Points on a hilly landscape, in no order, each with its height.
A ball rolls from a point to whichever of its 4 nearest points has the largest drop for the distance, and stops where none of them is lower. Distance is the straight distance between rows; heights are no part of it.
k27 height 36.1: [132 108 140 118 134 115 148 116]
k391 height 52.4: [120 143 133 110 149 108 142 145]
k257 height 44.0: [116 137 154 123 153 114 131 155]
k375 height 56.5: [111 119 125 135 138 122 149 130]
k231 height 21.5: [128 122 135 124 142 111 142 128]
k59 height 27.3: [139 186 178 109 177 102  82 183]
k51 height 3.2: [135 133 124 112 143 104 148 124]
k922 height 36.7: [152 186 181 108 180  86  76 175]
k233 height 34.3: [131 106  67 151  71 197 110  81]
k416 height 18.0: [139 189 169 121 179  94  86 175]
k287 height 35.0: [122  93  86 144  95 157 146  99]
k589 height 26.7: [136 110 117 118 129 123 152 112]
k911 height 7.3: [139 191 162 109 174  88  99 170]
k732 height 48.8: [112 113  99 145 117 132 159 114]
k715 height 41.6: [105 118 144 124 137 120 147 143]
k483 height 44.1: [131  95  81 145  76 182 131  80]
k387 height 12.3: [126 126 126 120 142 108 148 131]
k754 height 23.6: [105  92 112 143  98 155 153 113]
k382 height 28.1: [129  98  76 159  64 199 115  85]
k731 height 33.5: [136 111 110 117 120 115 148 110]
k484 height 47.5: [146 140 150  97 161  85 128 141]
k437 height 54.4: [110 119 124 131 127 115 158 134]
k565 height 55.1: [117 142 144 116 150 102 133 141]
k763 height 32.5: [119  88  82 163  59 203 123  88]
k22 height 18.7: [139 179 159 113 169  96 108 166]
k632 height 55.7: [103 121 134 140 138 124 148 145]
k367 height 41.8: [157 177 180 104 174  91  85 167]
k995 height 32.4: [129  85  82 150  66 194 118  81]
k947 height 4.3: [133  92 129 127 115 134 144 110]
k794 height 6.2: [140 190 149 114 175  85 103 162]
k342 height 36.6: [125 119 146 122 133 112 145 128]
k74 height 10.2: [147 103  63 166  39 219  78  78]
k486 height 67.0: [104 141 129 134 137 108 150 143]
k952 height 47.9: [104 106  89 159  87 157 148 105]
k604 height 32.6: [153 205 163 109 177 103  66 176]
k724 height 37.2: [148 151 167 104 164  91 114 152]
k695 height 5.8: [106  96 112 150  98 153 148 112]
k689 height 24.9: [142 171 150 111 166  92 114 159]
k819 height 6.3: [116 105  67 165  57 198 108  88]
k316 height 8.6: [119 131 149 123 138 117 139 142]
k188 height 41.4: [102 110  96 153 101 160 152 114]
k893 height 49.7: [117 112 131 122 128 129 152 122]
k593 height 44.9: [112 103 126 148 115 142 159 117]
k664 height 36.0: [126 172 166 117 164  90 115 167]
k454 height 15.4: [142 120 133 106 146  96 142 126]
k521 height 36.4: [125 109 140 119 142 111 139 128]
k116 height 46.3: [123  74 116 136  93 159 145  99]
k396 height 35.6: [125  86  78 154  75 180 127  89]
k606 height 10.9: [115 101  80 151  86 171 138  93]
k358 height 11.5: [144 180 162 104 173  88  99 159]
k869 height 35.2: [109  99 102 154  85 169 140 101]
k163 height 12.0: [128  78  97 150  67 207 122  80]
k737 height 17.8: [141 128 142 113 149 104 139 123]
k349 height 27.6: [150 170 146 108 167  80 126 149]
k618 height 15.3: [133 121 117 125 138 108 155 117]
k799 height 28.4: [118  73  99 151  68 195 124  92]
k476 height 3.6: [160 228 176 112 175 109  28 184]
k244 height 56.0: [121 158 140 125 156 102 141 146]
k334 height 35.1: [152 159 164 101 175  91 108 153]
k200 height 30.0: [139 157 161 107 165  95 115 153]
k204 height 48.6: [126 154 179 114 165  95 113 172]
k162 height 58.1: [128 137 158 120 148 100 138 149]
k93 height 36.5: [130  96  86 136  92 162 142  91]
k310 height 41.3: [153 149 170  96 164  79 105 148]
k202 height 42.5: [122 112  99 126 113 129 151 117]
k964 height 59.2: [102 108 134 138 130 131 158 146]
k21 height 25.3: [139 174 172 118 166  95 105 164]
k783 height 50.2: [116 119 117 131 123 121 153 126]
k982 height 34.7: [127  92  93 146  94 164 142  86]
k643 height 46.4: [129  82 113 137  98 155 142  96]
k112 height 19.4: [141 102  69 172  38 226  77  82]
k569 height 38.2: [115 103 136 136 123 139 146 120]
k363 height 50.6: [134 143 123 110 154  94 139 140]
k63 height 37.0: [120  89 107 143  98 157 140 100]
k854 height 41.7: [146 191 186 104 175  98  65 176]
k692 height 34.1: [118 100 117 130 113 134 146 109]
k374 height 55.2: [123 142 143 122 147  99 141 145]
k12 height 26.1: [132 114 125 113 129 113 144 116]

For each start below, name the point where the ball stops.
k854 => k794
k231 => k51
k112 => k819
k374 => k51
k589 => k51
k21 => k794
k731 => k51
k484 => k794
k732 => k947
k964 => k316
k116 => k695
k922 => k794
